Points on a hilly landscape, in no order, each with its height.
From any point a ball rolls to the lowest of the 2 points nearest to it. It stops when none of these is lower. Distance is the straight distance between rows; heights are no part of it.
(1032): [ 27  -6 -29  24 -29 -30 -28   2  19 -27  25 -13  -7  -1   8   6   4   7
  32 -33  22   0  24  -1  29  14  15  20  -8 -48  -1   0  51   9 -21  -3
  10  35  13   7   8  -2 -21  19   6]  height 840
(280): [ 11  -6  15  13 -12   5  -8  -9   2 -31  -5   2   2  -9  16  -2  -7  -8
   2 -10 -14  19  29  26  23  18   2  26   4 -30   7 -20  18  -9 -31   4
  -8  22 -15 -12  12   4  -3   7   6]  height 634
(235): [-14   7  27 -25  -2  10  13 -12 -10   1  -5  22  -1   7  17  -1  16  -7
  -1   2 -23  39  16  38 -15  12   5  -4  -9  14  -9 -15 -27 -31 -26 -13
 -10  -8 -25 -24  -3 -17  14   1 -16]  height 169
(465): [-16  34  15 -15   3  -1   1  -4   6   3 -10  18 -21  -5  -2  -6   2  -7
 -19   1   1 -11   5  -6 -11  -3   6 -15  12  16   2 -13 -22  -4  14  -8
  -8 -37  -4  -2 -11  -9  20 -16  -4]  height 528
(792): [-14 -32 -29   1  30  -6 -43   7  21   4  -1  26  12  11  -2  -7  35  43
  31   9  -4  -6  -6 -31   6 -18 -41  29  13 -29  16 -14  57  18  29   8
  27 -14 -10  14  43   4 -32  27  10]  height 310
(1025): [ 19 -37  26   7   7  37 -17   7 -12 -14 -21 -14  37  13  25  -4 -16  -4
  12  19 -30  33  23  48  28  21 -23  35   9 -17  30  -4  -8 -25 -64  14
  16  62 -13 -39  51  35  -5  24  12]  height 391
(380): [ 14 -62 -13  46  28  31  -5   8 -13 -12 -24   7  19 -25 -11   3 -47   3
  -5  30 -46 -29  15   3  15   5 -52 -26  16  49   3  18   3  13   9  36
  -5  17  36  21  33  36  -8  -7  15]  height 474
(1189): [ -8 -23  25   8  61  47 -12   4 -10   2 -52  35  11  -6 -32  -9  -7 -10
 -21  31 -31 -21   3  -1 -13   8 -47  13  41  21  37 -20  -4 -14  14   2
  -7  -7 -15  -5  49  20 -27 -13   7]  height 677
(861): [ -2  49  -2 -10 -42  -3   7  21  -3  32   2 -12 -34  35  -6  15  10  -3
  -7   9  49 -37 -32 -31 -21 -44  20 -25 -14  39  20  44 -82  19  13 -10
 -27 -42  23   2 -32   4  38 -39 -31]  height 744
(1036): [ 13 -64  -7  16 -16  -5  22 -13 -25 -12   4 -28  17 -34  16   7 -44 -18
  18   9 -18   9  12  -1  19  16  15 -28 -16  18 -23  11   5 -13 -18  51
   6  27  23  -2   4  -7   9   9  10]  height 420
(546): [ 16  53  14   4 -18  11  12  -4 -18 -14  -4  15 -49   2  -2  21  -6  -5
 -20  -6  -3   8  14  33   8  -4  31 -12   6  18 -13 -10 -52 -14 -21 -10
 -28 -24   1 -13 -38  -4  15 -21 -29]  height 225
(821): [ 21 -59   3  21 -14  19  23  -3 -34 -15   1 -32  21 -41  18  -2 -52 -23
  11  15 -32  11  16  16  23  12   6 -25  -7  25 -11   2  -3 -12 -22  51
  -8  32  29 -13  13  12   8   1  12]  height 363
(547): [ -7  26  26 -10 -11   7  12 -11  -6 -19  -2  14 -18   0   9  10  12  -4
 -15  -9 -22  27  17  41   2  12   9   4  -3  -6 -10 -26 -14 -19 -28 -18
 -20  -4 -29 -17 -21 -12  15  -5 -12]  height 80
(71): [ 19  41 -11  14 -44  -5  27   2  10  -5  52 -75 -14   7  -5  30 -23  -3
   9 -34  43  12 -13  20   4  17  29 -10 -34 -35 -22  16 -15  22 -13 -22
 -24  16   9  23 -61 -16  -2  -8  -9]  height 442
(148): [ 14 -28  41  -8  19  33   6   4  -3 -14 -16  -2  33  22  27  -9   0  -3
   3  14 -23  36  15  56   6  22  -8  31   9 -21  22  -5 -13 -39 -63   7
   6  56 -31 -37  29  14  -3   5   0]  height 393
(1017): [-34 -16 -13 -38  18 -13  15 -19   4  24  12  18  51   2  22 -11  34  15
  17   3  -8  41  -4   1 -21  11 -18  32 -26   0   1   6  10  -2   9  -1
  26   3 -31   0  11 -11   3  37  18]  height 745
(424): [ 31 -12 -10  48 -23 -12 -42   7   1 -37  -6  -3  -8   3   7   5  -1  -9
  30 -19   0  -8  31  20  50  10  10  34  20 -51  11 -22  36 -12 -56  -3
   2  59  28 -24  21  23 -15  20  -2]  height 538
(344): [ -2   9  14   2  27   7 -22  -7  10 -10 -20  24 -10  -2 -16 -15   6   6
 -17   6  -3 -16   2 -18  -2  -5  -5  12  31 -13  11 -20  25   3  21   0
   0 -32 -18   3  25  -7 -17 -11  11]  height 643
(78): [ 19 -19   2  30 -20  -5 -23  -1   1 -30   0   3   6  -3  18   4   1  -7
  20 -16  -7  11  31  26  40  17   5  37   9 -42  13 -16  30  -9 -43   1
   3  35   0 -17  24   6 -16  18   1]  height 589
(1004): [  3  48  13 -11 -17   3   8  -9 -10 -12   2  10 -37   6   0  20  13   4
 -18  -6 -13  20  15  36   5   4  20  -1   6   5 -19 -19 -40 -18 -21 -22
 -23 -21 -22 -14 -34 -11  20 -13 -25]  height 161
(299): [-19 -60 -26  17  56  31   1  -9  -2  13 -32  35  38   2   5   2  -2  13
  13  20 -38   7   7   3  -9  25 -69  -3  13  19  16   7   2   1  13  12
  14   3 -13   3  54   4 -16  20  15]  height 825
(986): [ 11  55  -3   3  12 -11 -25  14  -1  -7 -26  -7 -31  13 -38 -18  56  14
 -10 -45  12 -36 -30 -40   5 -44  17  34  31 -54 -14 -16  51  15  26 -15
   7 -13 -34   2   2  14 -35  -7   3]  height 256
(493): [-11 -69 -37  21  13  -6  15 -23 -20   8  -1  17  26 -27   9  -1 -26   5
  16  16 -20   6  13 -12  -1  18 -26 -23 -15  32 -22  20   7  11   7  41
  20  15   8  14  28  -2   8  28  25]  height 950
(706): [ 11  20  -5  -1 -40 -36  14  19  21   6  57 -63   5   9  -6   0  -5  -5
   4  -9  35   4 -29  -7   9  -2  14   9 -31 -29 -16  30  23  51   4 -25
  -1  23   7  51 -46   7  -5   1  17]  height 720
(597): [-12 -12   2 -14  -8  -4  12 -17 -10  -4   4   7   3 -14  18  -8 -15  -6
  -5  -1 -14  16  16   7  -7  11   6 -14  -4  14 -15  -9   1  -3  -5  16
  -1  -6  -1   4   2 -12  13   5   8]  height 574
(306): [-14  54  19 -23  29  17 -21   3  10  11 -22   5 -25  -7 -52 -12  40   3
 -18 -10   8 -32 -32 -32   1 -26  12  29  27 -22   1 -21  25  -6  46 -31
   5 -34 -38 -16  17   6 -23 -11  -8]  height 394
(27): [ 37  38  -5  24   4 -19 -32  20   8 -21 -24   2 -36  24 -30 -15  32  18
  -9 -34  21 -41 -16 -36   7 -37  16  23  32 -51 -12   1  56  22   8  -5
   5  -9 -17  13   1  14 -45 -17  15]  height 155
(406): [  8  61 -15  -2 -44 -19  19   8  -1  10  35 -38 -23  11  -1  26   4  14
 -19 -19  20   8 -15  15  -4  -9  26  -9 -23   7 -14  18 -54  26 -13 -20
 -23  -3  14  17 -58  -6  26 -18 -38]  height 601
(643): [ -9 -18  -7 -29  12   1  11 -16  12   7  11  20  42  13  37 -10  32  13
  23  -6  -9  45   2  19  -7  21 -16  29 -24 -21   8  -4  14 -18 -21  -6
  25  11 -39 -16  20  -9  -9  25   8]  height 798
(516): [-50  22  -3 -47 -15 -30   9   7  -3  29  18  10  17  -6  -2 -10  42   2
   1   0  -8  25 -13  -4 -21 -25  -9  15 -23  26 -12   8 -29   0  24 -21
  -7 -11  -3   9 -23  -6  38  13 -17]  height 857
(170): [-48  23  23 -51  40  17  -2   4  16  44 -17   8   9   9 -29  -2  37   2
 -18   1  18  -5 -25 -11 -33  -9  -3  26  -1   7   5 -17  -1 -38  48 -50
  13 -22 -35 -30  15   1   0   3 -32]  height 807
(273): [ 25  51  16  13 -34  16  16   4  -6  17   2   2 -51  30   5  25 -17 -12
 -16   4  37 -24 -25  -4 -14 -19  42 -39  -2  37  13  24 -62   7  -7  -4
 -23 -43  36  -7 -48  -1  19 -34 -16]  height 829
(845): [ 38 -65 -22  22 -15 -15  -7   5  -3 -17  19 -35  15 -13   8  16 -36   2
  36  15  15   4   3 -13  32  25  15 -31 -26  -7  -7  20  37   7  -7  33
  36  26  30  11  -7 -12 -22   9  15]  height 533
(419): [ 41 -44  -7  19 -22 -14  -4  11   0 -17  28 -43   7   4   7  19 -35 -14
  23  11  22  -3   2 -13  21  23  27 -36 -21 -12  -5  20  42  15  -6  15
  20  20  23  14 -20 -20 -22  -3  22]  height 578
(1073): [  0  63 -13 -19 -45 -28  10  20   5  23  20 -25 -12  20  -2  17  26   1
 -20  -4  19  -9 -21  -2  -8 -26  19  -8 -17  27  -5  28 -63  28   3 -16
 -28 -20  15  16 -49   1  36 -22 -48]  height 650
(823): [ 21  19 -16   9 -37 -46  -5  16  25 -10  50 -51   0  11  -8   0   1   8
  15 -32  28  -6  -7  -7  14   7  18  16 -29 -49 -10  25  39  36  -3 -16
   1  35   4  35 -22   1 -17  10  13]  height 768
(97): [-19 -51 -16  -5  44  23   2 -12   5  11 -19  35  41   9  15  -6  12  10
  15  15 -24  20   2   2  -8  21 -46   6   4   6  16   0  12  -5   5   7
  19   0 -24  -5  47  -5 -12  19  17]  height 777
(961): [-35 -19 -33  -7  41 -12 -25   2  19  15   6  18  26   3 -18  -5  21  39
  22  28  -4 -11  -4 -39 -15 -23 -33  22  19  -9  11   3  47  22  43   6
  24 -12  -1  29  45   7 -18  21  15]  height 172
(375): [-14 -38  15  13  49  33   0  -3 -14   1 -43  32  19  -8 -15 -13 -13 -12
 -16  29 -42 -10  12  12 -17  10 -50  -3  29  31  26 -15  -9 -14  11   5
  -9  -8  -5  -5  45  11 -12  -7  10]  height 636
(128): [  7 -20  19   3  13  17 -10  -6  -4 -22 -22  22  12   4  15 -12   8  -4
  -7   4 -21  20  16  21  15  15 -11  20  11 -13  12 -24  18  -7 -20   5
  -1   4 -27 -16  23   2  -9   5  11]  height 682
(749): [ 11  45 -13   5 -41 -27  22   1  15 -16  48 -55  -7  -9   5  16  -8   4
   1 -34  23  12   0  15   8  10  22   4 -35 -31 -17  11   0  13 -16 -11
 -14  15   4  24 -44  -7   6  -2  -7]  height 385
(372): [-46  18 -13 -38 -18 -36  11  10  -4  26  13   6  12 -14  -5 -16  14  -9
  -5   6   9  -5 -12 -16 -21 -35  -8  -8 -19  29 -12  17 -44   9  29  -6
 -13  -9  20  16 -23 -13  47   0 -12]  height 819
(28): [ 53   8 -10  40   3 -16 -48  30   6 -29 -19   9 -44  36 -18 -16  23  30
   2 -25  25 -44  -3 -31  13 -37   7  10  30 -52  -7  -5  65  17  -9  -5
  20   3   5  16   9  17 -45  -9  13]  height 263
(789): [  5 -40   9  13  -5  16  16  -8 -18 -15  -6  -1  12 -22  18  -3 -37 -16
  -4  12 -30  17  30  19  16  17 -14  -9   4  20  -6 -10  -1  -5 -22  34
  -6  20  10 -13  23   9  11   4  10]  height 443
(607): [ 24 -20  -4   6 -31 -17   9   8   1   0  41 -53   8   5   4  16 -35  -8
  17   5  29   8 -10 -20   2  16  30 -30 -30 -11  -8  24  34  29   8   4
  12  17  19  22 -38 -24 -16   2  32]  height 626
(250): [-19  31  -5 -22 -19 -39  12   8  11  12  35 -28   9  -5   5  -7   2   0
 -14 -12  11   3 -14 -11  -4 -16  12  -3 -23  -1 -16  18  -5  35  17  -3
  -2  -1   7  37 -38  -7  23  -1   4]  height 220
(298): [-44  26   9 -14  50  17 -11  -3   9  20 -22  17  -2 -10 -54  -7  12   2
  -1  13   8 -36  -3 -51 -20 -10 -22   9  32   5  19 -18  23 -18  49 -15
   2 -24  -7  -2  39 -10 -20 -18   0]  height 510
(745): [-31  -6  -8 -30  -5 -18  12 -20 -11  16  12  17  19 -14  21  -9   8   1
   4   1  -9  30  10  -2 -20   4  -3  -1 -20  15 -10  -3  -9   0   8   5
   5  -1 -14   8  -2 -15  25  18  12]  height 635
(1176): [-13  -8 -14  -6 -14 -27  21 -11  -9  18  17  -5   9 -17  13  -9 -28 -11
   2   9  10  -5 -12 -27 -23  -6  12 -29 -30  28 -20  16 -15  14  18  25
   1   5  27  24 -20 -20  32  14  14]  height 365
(130): [  5  65  -4  -3 -27  -9  12  -5  -3 -13  18 -15 -35   0  -3  29  17  12
 -14 -27  -1  17  15  44   6   4  17   7 -12 -14 -21  -8 -35  -4 -20 -24
 -26 -10 -30   4 -40  -7  21  -9 -37]  height 236
(151): [-19  31  -9 -21 -38 -37  17  11   8  22  33 -30   7   2  -3  -3   3  -8
 -17   0  23  -6 -33 -18  -7 -21  12 -14 -26  17 -18  30 -31  35   8 -13
 -10  -5  28  34 -46  -3  31 -14 -11]  height 105
(386): [-15 -36  10  10  24  23   9 -12 -20   3 -23  29   8 -15  -3 -23 -19 -18
 -13  20 -29  -2  20  11 -18   9 -27 -21  17  41   5 -10 -14 -10   4  19
 -13  -6   2  -4  28   4   9  -6  10]  height 577
(623): [ 26 -55   8  24 -17  14   4  11 -28 -26   1 -46  14 -32  14  13 -45 -17
  17  14 -24  10  33  27  41  15   2   2   2  -1   6  -1   6 -19 -38  43
  -2  47  29 -22  18  28   1   7   7]  height 281
(873): [ -7 -28   4   6   0   9  20 -18 -13   0  -7  18   5 -25  10 -16 -29 -18
  -7   8 -26  11  21  11 -12   7  -4 -26   1  32 -13  -6 -16 -10  -2  28
  -9  -3  11  -6  15  -6  16   0   7]  height 515
(776): [ 19  77  26   1   9  30   3  -4  -1 -10 -30  18 -62  -3 -30  10   4 -15
 -21  -3  23 -43 -26 -11   5 -25  34  -9  44  15  15   5 -44 -13   4 -16
  -5 -59  -2 -11 -26  10   8 -45  -8]  height 400
(674): [ 31  31  29  26 -23  19  27  -5  -6  -9   8 -14 -34   0   8  12 -42 -20
 -21  -2  16  -8  -9   8  -1   3  38 -38   9  16  -6   3 -28   4 -13  10
 -22 -18  28  -7 -47  -8   7 -27  -2]  height 603
(160): [ 36 -21 -22  50 -25 -17 -55  16  10 -26   2   9 -15  21   6  -1  12   0
  41 -26   0 -12  26  14  53   0   3  21  23 -49   6 -18  51  -8 -51  -2
  17  65  46 -17  19  24 -25  23  -8]  height 487
(445): [ 14 -40  -8  19   7   0   7 -12  -5 -10   1  -3   5 -18   8  -3 -43  -3
  -3  15  -5  -8  11 -15  -2  11   1 -37  -3  23 -11   6  17  13   3  34
   4   0  28  13   5  -6   2  -7  21]  height 511
(446): [-29  13  14 -11  24   6  -2  -7   4   2 -14  21  -2  -6 -10  -7   5  -4
 -14   2  -6  -1   9  -8 -17   0  -9   0  19   7   8 -19   1  -3  29   1
  -1 -33 -14  -3  13 -11   6  -6   0]  height 587
(371): [-57  14   3 -51   2 -29  11   9   9  34  25   1  35 -11  -1 -13  56   5
  -1   0  -7  25 -24  -8 -15 -23 -20  36 -15   5  -2  10 -14   3  29 -34
  -4 -10 -22  10 -21   2  27  17 -17]  height 886
(309): [ 20  65  24   0  13  33  -1  -8 -12 -19 -32  32 -62  -4 -31  20   4 -20
 -29   4   7 -25 -21  13  11 -28  27   8  45  22  10 -11 -47 -24   1 -25
  -8 -51 -13 -25 -34  10  11 -37 -15]  height 350
(427): [ -5 -35   4  -7  23  16  -9 -11   6  -2 -14  31  25   6  17 -11   8   8
   5   5 -17  20  11   8   6  19 -28  15   5  -6  10 -14  19   1  -5   6
  15  -1 -28  -8  32  -1 -11  12  15]  height 726
(50): [ -3  57   7  -1 -23   3   7  13  -1  20  -4   3 -40  25  -6   9  -3 -12
 -14   5  40 -34 -19 -26 -22 -27  20 -29  -4  29  19  23 -66   3   9  -3
 -15 -48  26  -3 -34  -3  30 -37 -21]  height 788
(1098): [-40  15  -6 -28   9 -28  -3   2  16  13  18   7  25  -9  -5 -15  20   7
   3   2   0   0  -7 -29 -13 -17 -14  20  -1  -4  -1   0  17  19  29  -3
   6 -17 -11  24   1  -6   9   8  10]  height 409
(500): [ 28  40   2  19 -43  10  33   0  -2   5  41 -56 -24  22   9  38 -28 -11
  -9 -18  36  10 -22  17   2  11  43 -32 -21 -11 -14  17 -25  18 -15 -16
 -20  -6  20   4 -64 -19  -4 -22 -11]  height 500
(591): [ -6 -18   4 -37  39   9   9  -7  19  16  -7  21  39  22  26 -12  43  19
   5  -4  -3  32 -17  15 -18  18  -8  31 -10 -16  12 -11  15 -24   7 -16
  17   2 -44 -18  17  -9 -20  20  -4]  height 841
(676): [  1  19   7  -4 -12  -8   4 -11   7 -14   9   4  -4 -12  17  -2  -2   0
 -10 -14  -5   8  20   6   7  10  12  -1  -3 -14 -10 -11  10   8  -6  11
  -7  -7  -9   9 -11  -8   9  -1   5]  height 630
(831): [-12 -23  28 -22   1  19  26  -8 -21   1  -6  19  11   4  27  -7   0 -10
   6  12 -30  44  15  46 -24  15  -5 -11  -4  19 -12 -10 -35 -33 -42   0
 -10  16 -31 -31   5 -11  17   2 -14]  height 247
(728): [-26 -25   2 -43  56  15  18  -7  16  33 -15  28  43  21  16 -12  32  14
   3   3  -1  23 -16  -1 -44  14 -18  12  -3   3  18  -4  -5 -35  20 -19
  16  -5 -33 -14  23 -12  -9  15 -11]  height 868
(698): [ 16 -64 -13  28 -14  13 -21   7 -14 -24   1 -27  20 -23  16  14 -34  -6
  29  18 -30  13  30  21  59  19 -13  10   7  -5   8   0  20 -10 -35  38
  25  46  30 -17  31  34   1  15   6]  height 187
(647): [ 17 -20 -23  18 -19 -23 -33   0  17 -23  15   2   3   2  19   2  11   8
  32 -24   1   9  24   1  35  13  -5  24  -5 -44  11  -7  48  12 -24   5
  19  31   4   1  24   6 -16  27   9]  height 872
(928): [-32  -8 -18 -12  28 -15 -15  -7  12   9   6  15  20  -9  -5  -9  13  14
   4  15  -5   0   3 -29 -12 -10 -23  10  11  -3   8  -3  30  14  39   6
  12 -17  -6  18  20  -9  -2   9  18]  height 314
(843): [ -5  61  18  -9   7   7   2  -3   8  -4 -17  15 -44   2 -21  -5   0  -8
 -28   2  16 -32  -6 -17  -7 -15  17 -11  26  15   7  -4 -31  -8  19 -12
  -4 -48  -3  -7 -15  -3  16 -30  -6]  height 468
(385): [ -1 -69 -34  34  18  11  11 -17 -19   9 -19  19  23 -28   1   4 -37   3
   9  14 -33 -12  12 -11  -1  13 -41 -32  -2  41 -17  26   7   8   8  36
  11  13  17  24  34   8  -3  24  20]  height 918
(955): [  1  40   4  -3  24   2 -34   6   5  -6 -22   7 -25   1 -41 -20  36  19
 -11 -24   8 -38 -26 -45   2 -37   7  32  33 -37  -6 -20  49   6  32 -15
  10 -25 -29  -4  22   4 -40 -10   8]  height 325
(738): [-13  18  -7 -19 -13 -39   0   4  16   5  29 -13  14  -9   3  -8   6   7
  -3  -6   7   5  -5 -17   2  -6   3  10 -17 -17  -9  14  19  32  15   4
   4   4  -5  34 -12  -4  10  11  10]  height 320
(469): [ 30  68  19  11  -6  16  13  -9  -8 -14 -11  16 -57  -3 -13  25   0  -8
 -31  -1   6  -4  -6  27  11 -15  35   2  27  11  -2  -7 -47 -12 -21 -20
 -16 -37  -4 -12 -43   7  11 -30 -20]  height 288
(368): [-37 -24 -22 -21  -2 -20  17 -25 -11  21  13  14  37 -15  30  -8  12   6
  14   1  -8  36   2  -9 -14  10 -12   6 -30  13  -8   9   3   6   1  19
  23   9 -15   6   7 -10  17  35  23]  height 687
(83): [-34  24 -11 -18 -18 -24   7   6  -3  21   1  10 -12   1  -4  -9  -4 -11
  -2   6  18 -25  -4 -24 -33 -26   3 -25 -18  38  -3  13 -54   3  25   3
 -17 -26  24   1 -19 -16  42 -13 -10]  height 776
(1163): [-14  41 -10 -19 -46 -24  10  32   6  27  12 -12 -18  26 -10   2  22  -6
  -4   8  36 -26 -32 -21 -15 -42  12 -13 -19  34  10  37 -71  28  11 -16
 -28 -29  23  14 -38   1  41 -33 -36]  height 700
(732): [-16 -15  31 -10  66  51  -7  -4  -4   5 -60  31   0  -5 -41 -12   5 -13
 -30  26  -8 -23 -10  -2 -19   4 -25  16  46  19  28 -28  -1 -34  22 -21
   0 -16 -26 -18  45   5 -27 -12  -7]  height 716
(23): [ 27 -66 -14  41  11  20 -16  10  -5 -17 -10  -5  13 -20   2   0 -45  10
   9  30 -29 -13  19   3  33  10 -29 -27   2  22   6   6  19  14  -8  40
  11  22  33  10  26  30 -12   1  14]  height 384
(171): [ 43   1 -22  50 -11 -26 -56  23   5 -34 -15  16 -37  36  -3 -10  29  17
  18 -35  16 -39  16 -11  28 -23   6  16  27 -50  -2 -12  63   9 -29 -16
  16  28  18   5   6  21 -37   7   7]  height 359
(794): [ 31  23  15  19 -37  24  30  -3  -8  12  23 -35 -28  17   8  30 -41 -21
 -16  -3  31   8 -26   3  -6  12  47 -54 -13  11  -8  17 -34  14  -9  -4
 -21 -22  41  -1 -64 -21  -3 -24   1]  height 551
(252): [ 23  -7  -5   4 -36 -27   3  16  11   3  52 -61   5  19  -5  18 -20  -1
  16   5  43   2 -21 -20   3   7  22 -13 -34 -25 -12  30  41  47   9 -14
  10  21  14  36 -39 -10 -19   2  33]  height 670
(1194): [  3  -4   5   0  27   6 -38   0   8 -12 -28  27  -2  16  -6 -16  53  16
  -2 -21  -7  -1  -5 -14   6 -11  -9  35  15 -41   8 -29  51  -3   8 -14
  12  -6 -28 -18  29  -2 -39  18   3]  height 464
(1050): [-25   4  27 -38  51  31  -1  -3  14  25 -36  20   3  10 -23  -5  32  -3
 -17   6   8  -6 -21  -3 -31   5  -5  14  14   0  17 -26   2 -44  33 -44
  11 -23 -39 -29  23  -5 -20   1 -19]  height 779
(689): [ 18 -36   4  34  17  15   9  -1  -7 -15 -20   7   5 -22  -6  -7 -50 -10
 -12  25 -18 -25  15 -11  -6   7 -19 -39  21  32   2   6   3   8   6  29
 -11 -10  35  10  17  11  -2 -24  23]  height 581
(68): [-33  49  14 -25  37  25 -17  -1   8  20 -26  13 -20 -12 -56  -7  15   3
  -8   0  19 -42 -17 -51 -10 -19  -5  15  29  -2  14 -24  18 -25  50 -24
   1 -31 -23 -16  33  -4 -21 -23 -10]  height 455
(267): [-11  12  20 -47  30   3   8  -4  24  20  -9   8  24  18   9  -6  47  19
  -8 -18   1  35 -15  27 -26  12  -1  31 -17 -23   2  -9  -2 -32  10 -36
  10  -5 -54 -19  -2  -3 -11  11 -16]  height 874
(291): [-15  21 -16 -28 -44 -38  17   7 -11  16  32 -22  -5   1   7   3  -7  -8
  -4  -3  18   3 -26  -8 -15 -16  27 -23 -37  28 -21  23 -49  25   7   1
 -17   7  31  21 -45 -17  40  -2 -18]  height 207
(963): [ -9 -70 -28  26  34  24  -4  -6  -8   5 -22  33  30 -12   5   5 -21  13
  15  20 -37   1  17   5  10  12 -60 -14   8  25   3  15   5  10   6  22
  11   9  -2  10  45  15 -12  16  17]  height 870
(954): [ 19  60  -9  20 -52   5  27   1   0  19  40 -56 -27  34  -9  42  -9   1
 -13 -19  37   5 -32  14  -9  -1  33 -24 -24   5 -10  29 -56  32 -15 -24
 -26  -5  18  16 -65  -2  14 -26 -26]  height 553
(803): [-19 -50 -12 -23  69  30  13 -11  12  26 -27  31  49  16  10  -8  18  15
   6  12 -16  18 -19   6 -33  24 -39   8  16   5  26   1   5 -29  19  -5
  22   2 -31 -10  45  -6 -21  17  -1]  height 827
(214): [  3  23  10   3 -18   6  16  -2 -15   4  -7  21 -31  -3   3  -5 -26 -20
 -12   5   4 -11   5   2 -18 -11  19 -38   1  39   0   2 -52 -13   1  16
 -26 -31  33 -16 -17 -11  29 -20 -15]  height 696
(1178): [ 17 -37  11  28 -15  22 -25   7  -8 -21  -9 -20  19  -8  24   8 -24  -8
  13  18 -23  21  32  36  45  21 -17  30  10 -16  19 -13  10 -12 -49  25
   8  54   6 -32  40  34  -2  20   9]  height 297
(785): [ 15  14  20  13  -7  12  19  -2  -9 -14  -8   9 -22  -6   9  -8 -37 -15
 -22   9  -2  -7   8   5  -5   5  19 -29  13  27  -4  -9 -22  -5  -4  18
 -19 -23  22  -7 -22  -4  18 -23   0]  height 652
(815): [ 21 -37   4  46  29  34  -1  10 -16 -10 -25   1   8 -23 -15   0 -48  -7
 -22  36 -37 -42  14  -3  -2   7 -39 -28  23  43  13   8   0  12   7  35
 -16   5  44  15  27  37 -12 -23  25]  height 541
(912): [  9  16  10   5 -11  -6  -7  -6   9 -25   1   0  -5  -8  11  -1   9   4
  -1 -24  -2  13  26  17  17  12   8  21  -2 -39  -6 -20  23  -6 -15  -3
  -4   4 -21  -6  -3  -8  -4   6   3]  height 674
(578): [-12  15  -3  -2 -20 -10  10  -3 -14  11  -7  21 -25  -5   2 -12 -19 -14
   2   5   7 -19   1 -11 -37 -21   5 -45 -14  46   3   6 -64 -11  14  10
 -30 -31  25 -17  -8 -19  36 -13 -12]  height 733
(956): [ 24   4 -19  11 -28 -37 -16   3  19 -22  39 -31   5   1  11   5   2   8
  22 -28  25  -2  12  -5  21  12  18  16 -26 -43  -6  13  47  21  -7   3
   8  30   9  24  -7  -6 -12  17  10]  height 806
(410): [-41  32  19 -57  20   1   6  13  15  42  -6  -1  11  10 -18  -2  60  10
 -14   1   8   8 -29  -9 -26 -13  -6  31  -6   1   4 -10 -15 -26  47 -51
   1 -20 -34 -23  -6   9   3  11 -32]  height 831
(757): [ -1 -23  35 -24  15  25  24  -5 -10  -6 -11   8  22  13  26  -5   4  -8
   3  18 -27  46  12  53  -9  21  -1  10  -2  -2  -4  -9 -28 -42 -59   4
  -5  32 -35 -33   9   1   4   3  -9]  height 315
(193): [  2 -26 -13   5  -3 -20  13  -7  -6   1  15  -8   8 -13   8  -4 -37  -4
  -3  14   8  -5   2 -23 -12   4  11 -38 -19  13 -14  17   9  17  11  33
  13  -2  23  20 -14 -17   5   0  22]  height 446
(318): [  6  55  -8   9 -39 -16  18 -12  13 -17  40 -38 -23 -13  -2  17  12   9
  -3 -41  10  11  18  38   8  13  16  18 -22 -37 -23  -1 -20   0 -23 -25
 -26  13 -19   5 -35  -8  13   1 -19]  height 311
(40): [-13 -18 -11  -6  35   0 -33   2  17   5 -12  26  12  19  -6 -13  45  35
  15  -5  -6  -2  -9 -20  -1 -11 -25  36   9 -34  18 -24  59   3  27 -12
  20 -10 -24  -4  39   6 -38  25  10]  height 396
(488): [ 26 -60 -13  31  -5   3 -14   9   2 -28   3 -10   9 -19  12   7 -37   4
  23   9 -11   3  26   8  47  14  -6  -9  -2  -5   5  -3  32   7 -21  35
  16  30  28   0  16  18  -9   7   7]  height 287
(553): [-16   6 -15 -18 -31 -37  21  -3 -18  21  21  -7   1  -7   7 -16 -23 -13
   3   5  14  -2 -24 -17 -28 -15  19 -32 -36  38 -26  19 -38  17  20   8
 -10   2  35  22 -34 -22  36   7  -3]  height 289
(396): [-31  11  19 -52  20  -3   3  -2  12  30   3  12  26  16   2  -7  46  10
   0  -6  -2  28 -11  10 -27   2  -2  23 -16  -2   4  -9  -3 -23  26 -36
   3 -16 -40 -11  -1 -11   8  12 -17]  height 863
(704): [ 16 -72 -28  18 -12 -15   7  -9 -19  -9  15 -28  15 -34  18   8 -35  -4
  32  10  -6   9   9 -12  28  26   6 -26 -23   7 -16  14  22  -6 -13  50
  25  28  17   8   3  -3  -4  21  13]  height 475
(296): [ 38 -11 -26  61 -18 -26 -57  22   3 -30  -9  15 -31  32   3  -5  24   5
  29 -32   8 -31  19   8  40 -11  12  15  28 -50  -2 -17  53   3 -42 -16
  13  58  43  -5   9  24 -35  15  -5]  height 429
(514): [-10   7  27 -24  52  42 -15 -11   2   9 -48  26 -14   0 -41  -2  20  -5
 -27   9   2 -25 -25 -15 -18  -3  -5  19  33  -8  17 -35  17 -35  25 -34
   8 -20 -37 -33  30  -6 -30  -7  -9]  height 750

For each start below, name the point where the ball stops.
(493): (27)
(516): (500)
(273): (500)
(385): (27)
(446): (547)
(50): (500)
(71): (547)
(803): (27)
(647): (27)
(1050): (873)
(689): (151)

Call two points neighbours if one is among the 2 nearest of the other. Go from one point of each pair to the other, from neighbour to neighbour, staying as low as possible. Name the highest point that can't be avoided.
(873) and (961): (689)
(698) and (547): (148)
(961) and (151): (1098)
